Points, in no order, along strands that fork, close into loops and pass close to each other.
Two points are linked if the straight distance between their rows is under 81.7. Some points are linked to none.
q_7: [-13 -31 -22 -3 -57 10 52 2 -16 -1 10 -9 6 28 17 33 -11 12 -17 3 1 79]
q_697: [-16 -5 -64 3 -44 34 -12 48 -18 10 -1 64 -24 27 -3 -31 0 -24 1 6 -10 70]
q_808: [-13 -31 24 28 -23 19 9 -39 -9 -17 10 -22 12 -8 16 39 -21 -16 -5 1 -8 44]
q_950: [11 -25 -39 7 -71 39 10 39 -26 2 15 28 -15 3 22 -30 43 -13 -15 17 -32 29]
q_247: [-34 -18 -35 19 -69 9 0 38 -35 5 -41 30 -16 -3 -9 -14 21 -13 16 -8 6 40]
q_820: [-35 5 17 -34 8 36 -13 -28 12 10 25 13 -9 5 22 17 5 -3 3 -9 13 26]
q_654: [22 17 9 -26 10 -36 34 -1 22 -3 17 -4 -16 -4 -20 10 10 3 29 -32 -2 -55]
q_568: [19 -1 -35 4 -31 34 13 26 11 -2 35 21 -32 -17 15 -2 13 -35 22 5 -10 -8]
q_74: [3 25 -13 -26 -11 7 -22 10 19 -2 43 33 -45 7 10 -25 1 13 -3 -14 0 -36]
q_580: [9 12 -19 -31 -17 50 -31 8 -13 22 16 29 -18 -4 28 -32 45 7 -28 22 -12 -6]
q_642: [-11 -19 -36 29 -38 22 -4 -7 -26 -7 -48 -6 -9 -14 -10 21 -3 -38 11 19 19 33]
q_301: [45 27 8 -39 41 -25 -19 -10 6 -7 -14 1 3 -19 -29 6 0 -21 12 0 -10 -41]
q_570: [41 18 -54 -6 0 42 -35 9 -22 32 -22 9 -20 -28 -4 -5 23 -24 -21 37 -7 -9]
q_787: [40 -28 -27 14 -23 26 30 9 -7 22 22 -3 -6 12 15 4 -13 -7 -22 14 -26 62]
q_444: [-45 -27 -27 12 -17 11 4 31 -24 45 -28 6 22 11 10 -33 30 20 -19 18 13 46]
q_731: [12 8 -64 -7 -39 17 -5 6 -21 -14 -43 18 -5 7 -12 26 -36 -28 -18 37 23 72]
q_534: [-11 -5 26 12 -11 5 -15 -55 -25 48 -14 -3 -17 -20 -10 32 -7 -2 5 -29 -10 6]
q_268: [38 30 -22 -7 -25 -1 -4 7 7 -48 -5 8 9 5 -13 0 -27 -6 -19 39 22 -11]
q_877: [-1 -37 -55 -8 -40 45 -10 -14 -49 30 -6 1 -10 22 27 3 18 2 -51 33 -19 80]
q_848: [-38 -25 -10 5 1 24 11 12 -11 57 -28 -2 30 -7 20 -25 66 25 -5 9 -2 16]
q_626: [36 16 -52 12 -71 -1 30 35 -11 -14 0 23 -14 37 -7 -10 -26 23 -39 21 13 6]
q_584: [5 -22 62 -8 40 -15 -1 -12 -5 37 2 -24 26 -13 15 -3 16 12 -4 -36 -44 -24]
q_477: [-5 4 6 -10 46 32 -35 -1 36 -26 40 23 -5 3 19 -7 -21 -12 7 13 -4 24]
q_415: [27 3 -40 36 -40 -5 24 55 3 -33 -9 22 10 33 -15 -21 -28 2 -20 27 26 19]
q_842: [37 7 -29 7 -42 32 -2 -40 -26 -1 21 -12 -11 5 11 42 -28 -16 -40 36 -1 20]
q_978: [34 12 32 -4 70 -29 -7 -20 34 -44 55 -18 5 4 -3 15 -31 -17 11 -1 -29 -41]
q_695: [-21 0 -2 15 -29 -20 28 60 4 -36 -19 22 22 19 -10 -13 -15 17 12 -8 18 52]
q_100: [-18 -8 1 12 -8 -5 -10 -2 6 24 13 19 -46 -13 -7 -13 12 -7 36 -38 -5 -13]
q_327: [38 8 3 -14 1 -2 54 14 11 -13 -13 -16 25 -14 -9 25 8 -15 11 14 6 10]
q_56: [10 -11 13 14 11 -8 16 17 4 -39 -31 -17 47 4 4 -7 -13 12 -18 38 17 37]
q_438: [-22 -31 36 24 27 -13 12 18 6 39 0 -3 7 -23 6 -16 25 -3 44 -46 -30 10]
q_663: [-25 -3 -6 2 42 -67 3 56 24 -37 11 -5 -8 23 -21 -50 -8 25 30 -25 13 -46]
q_306: [-11 19 42 22 31 -64 26 -43 11 -24 23 -36 29 25 -19 37 -32 34 2 -18 11 -35]
q_86: [-24 -9 36 -7 23 -10 -23 -6 7 20 33 3 1 13 15 -44 13 52 -2 -24 -20 -14]
q_334: [-37 -13 -32 -4 -41 17 49 11 2 -11 4 -1 8 31 21 20 -10 18 -20 9 36 57]
q_490: [-17 10 20 31 30 -42 -6 -36 18 -19 0 -21 11 15 -26 20 -47 13 11 0 33 -21]
q_80: [-55 -22 34 10 4 -34 6 46 6 -5 14 3 14 -5 5 -40 17 41 25 -47 -21 4]
q_182: [-41 -22 -26 20 -24 21 26 -3 -3 0 -20 -18 10 13 10 19 -4 1 -7 27 47 32]
q_708: [-18 -13 -11 13 -49 13 -35 23 -30 -15 -38 30 -10 -19 -10 -28 14 -17 13 -6 -15 36]
q_439: [9 6 39 22 -2 -26 15 -61 -16 -3 -29 -41 39 2 -15 45 -14 10 -25 6 8 -43]
q_759: [-15 -2 8 1 -9 -29 40 71 6 -48 -16 0 32 10 0 -25 8 34 11 -9 12 19]
q_804: [-9 13 16 -50 -17 1 11 3 12 -49 1 -1 13 1 8 8 20 0 5 0 21 -20]
q_451: [36 -16 5 40 10 0 -9 -5 -9 12 -16 -20 18 -3 2 -26 -7 12 -32 32 -12 -34]
q_830: [-11 -15 -3 3 14 11 0 26 1 47 -1 4 -2 -6 16 -48 59 18 2 10 -7 -15]
q_647: [-24 -3 11 -3 58 -15 29 12 33 8 17 -5 -2 2 1 16 -5 -1 55 -39 9 0]
q_89: [14 10 -64 10 -47 25 -25 -21 -25 37 7 17 -45 12 -3 24 -37 -9 -28 23 10 48]
q_622: [16 16 -7 -27 7 18 12 10 22 21 37 17 -29 3 9 -15 27 6 10 -13 -4 -45]
q_668: [-28 -30 23 17 6 21 31 -8 7 18 14 -26 33 6 36 11 6 19 -9 7 -7 37]
q_819: [4 6 23 -11 60 -51 23 -21 13 16 -5 -45 26 15 -19 15 11 8 7 -8 3 -83]
q_326: [19 25 -11 12 -37 4 2 -22 -11 16 9 12 -39 -19 -19 27 -18 -16 14 -27 1 2]
q_223: [26 -14 -40 25 -40 28 -30 -17 -37 35 -1 10 -40 -4 1 4 -18 -10 -31 16 -22 55]
q_801: [41 16 -35 25 -54 -2 18 10 -20 14 -2 3 -19 10 -12 1 -20 15 -36 18 6 4]
q_59: [17 -27 26 15 30 4 30 20 19 16 33 -12 17 1 29 -18 16 19 1 -8 -27 -1]
q_680: [-6 10 -19 -9 -14 12 21 26 8 19 4 13 2 24 7 -23 14 35 -16 9 18 12]
q_153: [14 35 -46 -27 -30 15 -15 44 8 -16 -11 58 -20 12 -13 -14 -24 -20 6 0 11 41]
q_237: [9 -7 -13 0 -20 14 -21 30 -19 -24 -25 22 20 5 0 -42 18 1 -28 38 5 24]
q_354: [-39 -1 -1 -3 -30 -12 -2 30 -8 13 -16 32 -27 -11 -15 -22 24 7 36 -43 7 6]
q_600: [-66 6 13 0 24 -27 -12 -20 22 -11 11 -7 2 29 3 -14 -18 35 3 -12 52 -26]
q_13: [29 1 39 14 55 -34 -14 -45 6 21 22 -19 -13 4 -12 9 -19 -21 13 -44 -46 -57]
q_401: [31 -11 13 21 5 13 -17 -17 3 -23 3 -5 3 -19 4 9 -17 -27 -2 12 -13 4]
q_607: [29 -21 38 5 36 30 20 -9 17 10 42 -18 17 5 38 3 14 -2 -14 2 -36 -30]
q_849: [23 19 26 -37 61 -27 -39 -5 11 8 23 4 -7 17 -4 -26 -9 23 -6 -14 -13 -29]
q_235: [-49 9 -5 -43 -13 21 -37 8 -3 2 -5 44 -11 -1 6 -36 44 10 5 -13 16 0]
q_475: [33 11 -8 10 18 11 -36 -29 -7 -11 -14 -18 -10 -27 -11 23 -5 -57 -1 26 -11 -62]
q_396: [3 -29 -21 12 -39 46 13 -45 -27 15 18 -27 -5 11 37 39 2 -17 -40 26 -7 32]
q_869: [-4 -28 7 40 26 -13 12 31 8 -36 -27 -21 29 -18 -4 -16 4 -20 29 18 -1 6]
q_380: [9 3 9 -3 52 -9 -28 30 19 -20 -10 26 0 -12 -7 -32 -11 -17 34 -6 -17 36]
q_260: [-33 -30 42 26 42 -10 -25 -37 -2 38 0 -28 4 -4 11 -2 19 -15 7 -28 -29 -69]
q_810: [-13 11 12 -24 88 -13 2 -13 36 2 18 -9 7 11 -5 15 -10 -11 33 -15 13 -24]
q_447: [-10 -2 -7 -29 -24 7 25 53 8 -14 -3 24 4 -5 8 -34 57 15 13 -2 2 -16]
q_478: [45 19 -17 1 13 10 -16 -14 18 -42 5 -14 15 2 3 1 -22 -19 -29 59 13 -30]
q_37: [-16 41 8 -39 -7 4 -35 -34 12 -25 16 17 -18 7 0 10 -25 13 -17 4 25 -6]
q_964: [-6 -29 37 35 9 -31 69 -1 15 16 -1 -46 46 -17 3 35 -5 11 20 -20 -16 4]
q_976: [-24 -5 40 -23 80 -45 -4 -24 16 -40 -6 -41 29 2 -20 40 2 -31 42 -26 4 -42]
q_42: [-56 -32 20 -4 21 -36 -1 -1 2 3 -26 -23 11 -23 -7 -6 39 -4 42 -28 6 -54]
q_739: [5 10 -47 -24 -20 47 -39 -5 -1 1 12 32 -26 -6 15 13 -22 -40 -14 30 1 62]
q_705: [-31 -22 0 15 0 15 -13 -5 1 -29 -28 -4 4 -19 1 10 1 -35 17 17 20 29]
q_927: [0 31 7 -40 3 -32 -46 4 -4 -17 -14 26 -20 8 -15 -34 -2 25 -11 -4 8 -34]
q_323: [11 34 -60 -11 -27 9 -28 24 -11 3 -46 37 -11 10 -20 0 -35 -9 -11 28 28 43]
q_769: [-33 1 32 -43 28 33 -8 -24 6 37 23 13 3 -5 32 3 36 11 2 -16 1 5]
q_346: [36 7 -37 -9 -81 1 27 39 -34 -2 -29 21 -20 -8 -19 -2 7 -9 -9 -4 -16 34]
q_760: [43 -5 -29 20 24 16 3 33 8 10 -13 11 2 -5 -8 -27 -12 -21 13 21 -13 26]
q_874: [-2 -32 1 -6 -25 49 -9 13 -29 24 11 13 14 -6 31 -36 52 10 -31 10 -32 39]
q_805: [-1 -14 -52 24 -28 26 28 42 11 -11 5 22 -18 -10 6 -17 14 -31 31 9 17 1]
q_597: [23 -18 36 16 69 -24 3 25 20 2 32 -18 23 7 11 -35 2 22 6 -12 -41 -18]
q_77: [7 -6 -7 -28 -35 22 13 -3 -30 2 -49 -16 8 -37 -5 31 36 -22 1 8 10 12]
q_686: [-43 -23 24 18 -40 -9 -6 28 -3 13 12 27 -11 -5 0 -39 24 24 19 -42 -21 10]
q_623: [-5 7 40 3 10 -6 0 -38 1 10 10 -9 4 2 -1 27 -12 10 2 -19 -5 2]
q_773: [-14 -8 13 -1 -22 5 -28 -24 -28 5 -33 -15 8 -9 -2 -8 22 8 -16 14 15 -15]
q_105: [-32 -27 18 34 -5 -2 9 -6 -5 48 -1 -3 -20 -21 -4 0 22 -11 38 -43 -7 -7]
q_330: [-47 -12 18 -2 28 -26 -24 32 2 -6 -29 2 36 10 3 -54 15 45 -11 5 23 11]
q_406: [23 15 6 32 26 -31 29 -34 4 45 -29 -24 6 2 -28 32 -22 3 6 -7 6 -29]
q_183: [7 -25 -44 -11 -73 26 -5 8 -51 2 -22 9 -15 19 13 -5 3 2 -48 24 -19 75]
q_123: [-30 -21 45 1 50 -16 21 10 19 8 15 -17 18 -17 6 4 7 4 38 -43 -17 8]
q_422: [-20 25 -22 -13 -1 10 -42 20 23 -19 40 46 -33 26 8 -40 -14 11 -7 1 14 -5]
q_911: [-9 -15 15 24 -22 18 -4 -23 0 13 49 3 -20 20 27 -11 -25 25 -26 -3 -3 27]
q_359: [5 2 -25 -2 11 32 24 -13 10 35 3 1 -16 2 7 39 -17 -16 16 5 14 51]
q_714: [-19 12 -51 -10 -26 37 -24 26 9 -8 18 46 -24 10 7 -6 -20 -34 5 8 6 53]
q_94: [9 -12 -23 20 45 -5 -12 37 18 -9 -13 24 -6 -3 -7 -44 2 -25 30 11 -1 3]
q_302: [12 10 42 28 10 -44 40 -13 14 -25 43 -30 19 12 -7 22 -24 36 6 -24 -8 -27]
q_742: [24 13 -30 -34 -6 44 -54 -1 -27 27 -16 18 -18 -21 1 -23 48 -4 -23 28 -14 -16]
q_969: [-12 3 42 -38 -5 -7 2 26 0 -42 -7 11 31 -7 9 -12 9 31 5 -15 -10 44]
q_891: [13 0 21 13 28 -30 62 16 19 -17 0 -29 32 -10 -10 25 -3 5 28 -9 5 -1]
q_784: [29 -2 17 24 85 -21 13 -22 38 -24 29 -31 16 8 -15 33 -23 -45 21 -10 -30 -51]
q_287: [11 -8 47 -19 9 -24 19 24 6 -13 -5 -13 46 -6 6 -15 6 40 -13 -8 -20 34]
q_684: [7 -29 40 33 -11 -21 33 -12 -13 19 -4 -32 23 -25 -4 17 2 6 12 -27 -28 2]
q_211: [-8 1 32 28 -9 -45 -1 -43 -12 11 -15 -38 7 -3 -10 12 -8 26 -16 -12 6 -62]
q_465: [10 -25 -23 12 -16 52 -23 5 -40 46 -4 14 -6 -17 18 -25 48 -10 -15 17 -40 34]
q_49: [11 2 -2 10 45 16 32 -18 16 35 -16 -12 15 -8 -4 40 -17 -25 20 1 10 37]
q_404: [33 30 -17 -7 -17 26 -22 -36 -23 59 18 10 -40 -9 -2 19 -2 8 -30 -9 -7 -17]
q_853: [58 29 -57 -4 7 25 -16 -6 -16 34 -12 0 -23 -21 -7 21 -19 -37 -17 40 -1 2]
q_797: [6 -4 10 19 -23 15 -14 -31 -37 46 -23 -16 -31 -31 -6 24 22 -14 7 -23 -12 -38]
q_612: [27 2 34 30 33 -38 -22 -27 13 2 42 -6 -32 1 -14 -6 -36 -2 17 -37 -37 -35]
q_299: [22 9 -9 -8 -47 28 12 -27 -21 27 6 -2 -31 -25 0 47 0 -29 -1 -18 -11 13]
q_610: [45 33 -3 -19 13 11 1 -13 18 0 27 12 5 4 -1 27 -27 -4 -10 15 1 22]
q_424: [41 16 7 -20 57 3 -43 -28 7 30 11 4 -9 6 -1 -14 -15 -7 -18 16 -15 -35]
q_177: [-17 -27 7 21 11 -8 20 21 5 -29 -32 -33 55 -5 8 -11 8 9 -5 33 18 -4]
q_552: [-35 9 -28 -33 -16 28 -4 34 16 -16 3 35 -12 4 5 -31 45 -6 15 -3 9 -7]
q_694: [-50 -12 43 14 -19 -35 11 32 9 -51 23 -3 8 4 7 -22 -1 41 13 -40 -6 8]
q_472: [29 60 -28 -60 -15 -3 -17 12 6 -6 -22 32 -20 -20 -20 14 -12 -19 10 7 15 -4]
q_744: [12 34 -46 -29 -10 14 -8 11 4 11 -37 13 -23 -23 -15 18 14 -34 18 16 30 -20]
q_912: [-3 -13 38 21 56 -7 -25 -52 -2 21 0 -29 -1 5 -8 23 -6 -39 3 -25 -35 -76]
q_930: [-20 7 24 5 -42 -34 33 33 9 -23 15 11 -8 7 -9 -11 -8 41 16 -46 -2 -2]
q_169: [-37 -46 14 28 10 3 27 6 6 12 -28 -42 44 -12 15 -6 31 5 2 22 8 -20]
q_817: [19 -4 -34 2 -30 52 1 -26 -30 26 -2 -10 -21 -31 7 57 2 -59 -2 22 -6 25]
q_575: [21 12 -32 3 8 19 -42 -13 9 -25 -4 -2 -12 -15 -3 -2 -16 -41 -11 46 10 -46]
q_385: [-31 -20 15 22 57 -45 -5 18 29 -67 34 -24 4 7 -4 -10 -18 -2 36 -20 2 -25]
q_577: [20 26 4 -7 28 -35 15 -17 25 -62 11 -18 24 20 -18 20 -25 9 0 22 23 -42]
q_347: [14 -21 -16 25 -21 31 -44 -14 -36 34 -10 17 -14 -20 4 -13 11 -21 -16 16 -27 46]
q_66: [-17 -4 -2 -17 -4 26 -6 -7 3 -18 -14 15 -5 -28 -1 19 7 -46 37 -8 9 34]
q_627: [41 -2 25 3 -13 -8 -4 5 -14 7 -7 -6 12 -9 6 -24 7 26 -29 7 -21 -12]
q_142: [4 -14 -3 33 -28 -17 51 9 -1 6 -12 -21 17 8 0 12 -21 25 -10 -1 8 33]
q_134: [27 29 13 3 25 -50 25 18 27 -79 10 -10 27 7 -27 18 -31 12 13 5 8 -4]
q_774: [-19 32 -19 -26 -10 -7 -43 24 -4 -7 -27 33 -14 22 -17 -39 3 23 -18 10 30 -22]
q_615: [-53 -10 5 3 -1 -9 -13 21 -9 26 -40 12 26 14 6 -38 11 47 -16 3 20 40]
q_913: [-15 -3 29 19 11 -44 34 12 6 45 -8 -17 24 -2 -11 -11 -8 65 1 -21 8 -1]
q_313: [-45 -10 58 10 44 -25 20 -35 9 5 -2 -48 46 2 7 36 -4 9 0 -23 5 -29]
q_204: [-48 18 6 8 51 -51 -2 -12 33 -21 17 -15 3 31 -17 10 -35 28 18 -14 51 -12]
q_126: [-21 7 0 0 27 6 -12 7 32 -21 45 23 -7 20 18 -25 -22 12 6 -1 10 13]
q_836: [2 -2 -56 -19 -14 48 30 -4 2 17 3 6 -8 8 7 37 -5 -35 -4 24 18 57]
q_32: [-46 -22 39 15 -32 0 4 -13 -9 -39 4 -11 9 -10 13 19 -8 6 15 -19 1 32]
q_611: [2 -4 -39 1 -73 9 34 40 -35 24 -37 18 -21 0 -8 -13 35 3 0 -4 -2 15]
q_564: [8 8 0 -36 28 -44 -14 11 9 -40 -22 -3 0 -12 -34 -5 3 -23 36 -8 8 -45]
q_962: [16 12 -31 26 8 -15 -7 6 2 36 -12 11 -20 17 -18 -22 -27 14 -7 16 23 3]
q_147: [28 31 -6 -5 15 -5 15 -48 -1 10 -30 -18 10 -19 -28 70 -18 -35 11 5 15 -16]
q_947: [12 -21 0 7 -44 3 47 7 -19 -19 -13 -15 27 -5 4 22 -2 3 -12 11 3 57]
q_449: [9 5 31 -28 -16 17 -15 -7 -3 -32 -1 16 -6 -32 -3 22 -1 -28 18 -17 -9 43]
q_419: [-29 -33 10 29 10 39 -7 -20 -8 29 8 -15 9 -9 24 -4 36 -18 -4 7 -9 -13]
q_462: [1 2 31 -12 10 -25 -10 -21 13 -30 33 -20 -8 13 5 -11 0 7 -4 -8 -3 -81]
q_527: [58 18 -31 -15 -14 32 13 -25 1 12 21 -1 2 2 6 42 -30 -20 -30 31 -9 38]
q_651: [2 -7 -29 48 -6 -20 29 40 11 -19 -19 4 -2 15 -14 -23 -15 2 8 17 33 -2]
q_572: [-18 1 11 18 44 -10 6 18 33 -50 46 -5 6 11 5 -9 -16 7 20 -17 2 4]
q_965: [29 -18 -9 29 -7 5 13 31 6 10 14 17 -8 7 4 -20 -18 -3 1 6 -20 53]
q_311: [18 23 -14 1 -8 25 -33 -32 -27 62 -14 -2 -47 -26 -17 23 10 -21 0 -9 -7 -36]
q_646: [-32 -7 -59 11 -36 49 -10 10 -18 25 -14 24 -22 0 5 -14 31 -16 -8 20 18 23]
q_445: [-10 -5 -41 30 0 16 13 21 22 -16 -7 -1 -16 0 -2 -12 3 -23 23 21 32 -27]
q_925: [16 9 -21 -14 -65 23 -17 12 -22 -19 -16 28 -24 -16 -1 -2 9 -23 -1 2 -8 26]
q_414: [-19 -33 19 9 -1 7 16 -6 -12 7 -34 -25 13 -42 6 18 42 -39 27 -7 -5 -27]
q_290: [-59 -17 3 -11 39 -6 -23 10 16 -21 -5 -11 14 8 16 -31 25 9 5 11 27 -43]
q_197: [14 -8 -55 22 -49 5 16 4 -24 -14 -41 -11 2 6 -13 20 -25 -23 -18 44 29 41]
q_495: [-25 11 18 -37 81 12 -17 -30 26 26 2 -12 11 7 12 23 16 -18 16 -10 7 -22]
q_395: [17 18 -1 -8 -6 -17 2 27 9 -57 -29 5 27 14 -18 -17 -20 14 -17 34 20 9]
q_854: [16 -20 -48 13 -58 37 17 9 -18 22 31 12 -33 10 27 -8 14 -4 -24 7 -20 34]
q_31: [33 16 -8 8 33 22 8 -40 -9 52 -23 -14 0 -12 -17 59 -16 -34 0 2 1 3]
q_440: [14 0 17 -5 17 -27 -40 -21 -15 22 -23 -11 -10 -2 -18 -29 14 9 -11 -2 -3 -69]
q_423: [-12 0 11 -12 25 -22 -10 -6 19 -50 -14 -9 4 -17 -16 15 -5 -32 42 -6 12 -20]
q_725: [10 -15 5 12 19 -17 11 21 1 58 -7 -1 -4 -12 -5 -43 37 29 13 -18 -17 -28]
q_54: [-52 -21 30 -16 26 -5 5 -4 8 4 -23 -22 30 -15 17 -12 44 6 7 2 11 -31]
q_372: [24 29 -1 -29 -10 -21 -38 -30 -25 7 -24 -10 -15 -6 -16 -1 12 14 -18 12 3 -78]
q_116: [4 -28 -20 6 -45 9 -3 29 -33 5 -14 26 4 26 9 -21 -9 9 -28 8 -25 96]
q_210: [-8 -1 2 -24 -21 39 -11 -28 -16 28 12 10 -10 8 24 19 15 13 -21 -3 -2 45]
q_61: [10 22 21 -2 -18 9 -14 -37 -9 54 28 6 -33 2 2 7 -9 36 -25 -24 -10 -18]
q_286: [33 30 -3 11 -30 -9 -5 -38 -9 7 12 -4 -37 -15 -23 28 -21 -5 -1 -11 1 -46]
q_915: [21 22 37 -26 48 -13 -16 -49 28 -46 54 -11 7 12 -1 43 -29 -29 14 -16 -28 -42]
q_779: [-9 15 56 -39 39 -21 -27 -48 14 -22 47 0 -6 12 10 22 -17 6 6 -38 -20 -28]
q_498: [-51 4 -4 0 -5 7 -7 -13 14 9 3 -2 -15 16 7 -3 -1 22 -4 -1 47 -26]
q_821: [-19 -9 35 -8 53 -18 -36 -4 11 -14 -3 9 5 -3 -6 -20 -5 5 15 -14 -4 15]
q_818: [14 -5 15 15 46 2 -18 -35 5 4 -13 -23 6 -4 0 16 1 -40 -5 8 -11 -65]
q_363: [-18 8 22 -38 -35 13 -9 4 -5 -34 -9 29 6 -5 6 7 0 6 9 -19 -1 65]
q_531: [12 4 20 13 -25 -11 28 0 9 -32 33 -14 17 29 15 -14 -14 52 -39 22 10 -21]
q_35: [21 10 39 -22 76 -43 3 0 22 2 32 -18 21 23 -1 -14 -10 37 -9 -14 -22 -32]
q_358: [12 -20 -53 18 -44 22 0 43 -20 10 6 48 -16 36 9 -33 -24 -6 -23 5 -24 78]
q_215: [48 15 46 -19 35 -25 -22 -34 3 2 2 -14 5 -10 -16 22 -8 -27 9 -22 -45 -46]
q_132: [-25 -9 30 -6 35 -31 -3 -27 10 -51 -3 -33 7 -8 -7 38 -4 -44 40 -23 -2 -48]
q_974: [29 27 -1 -14 35 -7 -6 -30 25 -27 16 -19 17 16 0 8 -19 -2 -22 36 20 -63]
q_754: [3 -7 13 -23 -16 34 -22 10 -12 7 22 21 8 5 25 -42 51 29 -32 8 -23 3]
q_115: [61 18 -40 -7 -30 13 22 42 12 -18 12 21 -23 -16 -2 -5 -2 -32 10 18 -14 -6]
q_230: [-25 8 57 -28 7 -16 -22 -41 -1 2 20 -4 -6 -4 6 13 1 11 2 -37 -13 -19]
q_416: [16 -27 -2 2 -25 56 4 -34 -37 18 3 -22 0 -20 28 39 23 -38 -19 15 -30 24]
q_383: [23 33 -4 -17 41 20 -22 -25 34 -23 30 10 2 4 9 25 -43 -23 2 22 7 8]
q_12: [-6 -24 32 14 -23 -28 44 52 -1 -28 -12 -19 56 -3 9 -19 9 46 -11 1 -11 17]
q_659: [20 27 10 0 -5 -37 36 30 14 -70 -8 0 31 19 -26 2 -28 22 -4 8 15 26]
q_180: [-28 -17 -35 12 -35 37 -2 -21 -10 -19 -11 -15 0 7 22 15 2 -15 -30 44 37 12]
q_432: [45 27 -14 25 -40 -5 11 -26 -21 10 11 -17 -21 4 -12 18 -21 12 -31 18 5 -38]
q_936: [-13 -21 58 1 59 -27 25 -11 7 11 0 -42 44 -13 6 18 10 2 18 -34 -29 -28]
q_807: [6 -15 19 16 -31 -20 -1 33 -10 11 -11 3 17 7 1 -52 6 50 -28 0 -12 7]
q_508: [-11 -4 11 11 -19 13 -9 -10 1 -11 24 1 8 32 25 -22 -24 46 -42 21 18 16]
q_316: [9 3 21 25 18 -25 -8 -38 -16 51 -21 -25 -2 -6 -14 5 -1 13 -18 -7 -7 -55]
q_456: [43 22 -50 -2 -5 40 -3 -20 -14 16 -11 -13 -16 -29 -4 55 -9 -58 1 30 -1 -7]
q_236: [27 31 -11 -19 3 -6 27 -19 8 -21 -29 -10 15 -21 -23 50 -8 -15 11 18 27 1]
q_489: [-49 -20 22 -18 84 -44 -23 -4 16 -31 -13 -26 10 3 -14 -5 3 -21 52 -16 4 -19]
q_246: [-47 -29 50 13 74 -30 -38 -6 11 -20 -11 -18 25 -10 -1 -15 -3 -5 30 -17 -14 1]
q_618: [13 13 30 12 5 -31 38 9 21 -13 45 -16 17 23 5 -11 -16 51 -13 -6 -6 -28]
q_727: [38 22 -32 -24 -17 7 -9 38 10 -26 10 20 -16 -15 -4 -23 14 -16 3 19 -7 -45]
q_576: [23 -23 58 6 6 -10 17 -17 -20 38 -23 -28 38 -19 8 8 12 12 -14 -11 -38 14]
q_782: [-33 -20 9 0 -25 30 5 -25 -19 60 14 -4 -6 6 22 0 26 30 -21 -8 1 28]
q_27: [36 45 1 -48 13 -28 -22 2 8 -11 -18 19 -7 -3 -26 -3 -15 9 0 1 6 -13]
q_355: [-6 -9 -41 -29 -78 34 7 13 -32 -22 -6 24 -15 5 15 12 10 -13 -23 12 -3 54]
q_229: [44 6 -12 34 17 -20 -15 -4 4 15 -5 -8 -12 8 -22 -22 -30 9 -14 19 -1 -24]
q_15: [11 21 -24 16 14 -14 9 -15 -3 57 -24 0 -17 1 -24 14 -14 10 5 -3 31 -7]
q_986: [-28 -3 30 -18 53 24 12 -28 16 47 9 -17 16 -3 19 24 22 0 1 -15 1 -17]
q_545: [69 35 -26 -13 35 12 -28 -10 10 30 7 10 -14 -10 -8 -1 -22 -18 -17 33 -18 -21]
q_909: [7 18 -35 -9 -29 13 3 -1 -29 29 -55 2 -24 -28 -24 21 26 -18 11 2 18 -8]
q_48: [-9 -7 11 22 -8 -43 -1 40 -1 6 -11 7 1 15 -10 -57 0 45 -2 -15 -4 -27]
q_314: [3 -4 3 -14 -7 31 17 4 19 -6 47 11 -21 -9 19 0 27 -16 19 -18 -12 -23]
q_922: [-18 -18 18 18 53 -76 5 27 16 -53 17 -33 21 15 -17 -28 -10 19 26 -15 0 -44]
q_946: [1 4 12 4 -5 -4 25 -25 0 5 -4 -19 13 5 0 21 -17 21 -17 7 14 3]
q_426: [-28 26 -14 -16 -43 1 -33 29 -14 -8 -20 50 -20 26 -12 -26 -7 28 -20 -8 20 18]
q_616: [49 54 -35 -56 -40 12 -11 7 -20 13 -8 36 -27 -13 -15 16 -16 -2 -20 11 -1 30]
q_917: [-58 7 -14 -29 -47 29 -20 7 -19 8 -8 42 -14 14 8 -22 31 22 -17 -6 25 29]
q_442: [26 36 23 -18 -6 -36 34 -10 17 -18 18 4 -8 -9 -25 37 -7 0 36 -33 -8 -16]
q_939: [-40 -5 -22 10 -24 -1 8 74 4 -28 -16 46 6 25 -3 -39 6 8 15 -18 9 30]
q_122: [-7 17 17 -20 -25 -37 31 17 14 -27 8 14 -14 -7 -26 14 -6 17 37 -44 11 5]
q_471: [-18 -6 29 14 -24 -3 -15 -18 -5 25 38 13 -29 12 16 -22 -3 43 -12 -25 -11 -16]
q_712: [15 -11 -72 -13 -13 53 -4 -1 -4 17 15 15 -16 10 22 19 -19 -33 -28 44 2 68]
q_941: [-49 -8 -8 -1 13 0 -23 37 22 -36 -14 14 14 16 7 -52 14 18 3 17 33 -11]
q_272: [-46 -32 37 24 -38 -7 -5 8 -14 -10 -7 6 9 -13 11 -17 4 11 19 -29 -11 43]
q_6: [-32 1 58 4 56 -20 -4 -64 10 -29 -5 -35 44 9 1 57 -21 -17 1 -10 6 -23]
q_515: [-49 2 -11 -2 -10 12 -14 -8 27 -34 18 9 -27 -9 4 2 4 -27 37 -10 28 -16]
q_360: [-15 -7 -10 13 -1 -26 5 47 17 -24 16 11 -20 18 -3 -45 7 18 17 -13 7 -37]
q_496: [24 -1 -18 6 -3 27 20 -4 -15 44 0 -13 -9 -14 11 12 18 -9 -14 12 -1 -14]

A piece is two or more points that can be reached from each other along the links. Count, over all rows, the pieces, the separate loops (a circle has one, a figure eight two, a Y none), the forks (points with three links) and the tips (points with one).
pieces | 4
loops | 3
forks | 22
tips | 24

How many points has the smallest loop of links through each point below? Write - if it is on no loop.
q_422 | 24
q_577 | 7
q_142 | -
q_708 | 5
q_426 | -
q_123 | -

A fork is a point with three links, a tip a point with one. Leave the first point through the second and follow the links. Name the first fork or tip that comes.
q_911; q_508 | q_498
q_950; q_854 | q_301
q_731; q_197 | q_939
q_126; q_477 | q_817
q_229; q_451 | q_126
q_939; q_695 | q_714
q_782; q_210 | q_123
q_48; q_807 | q_316
q_853; q_570 | q_89
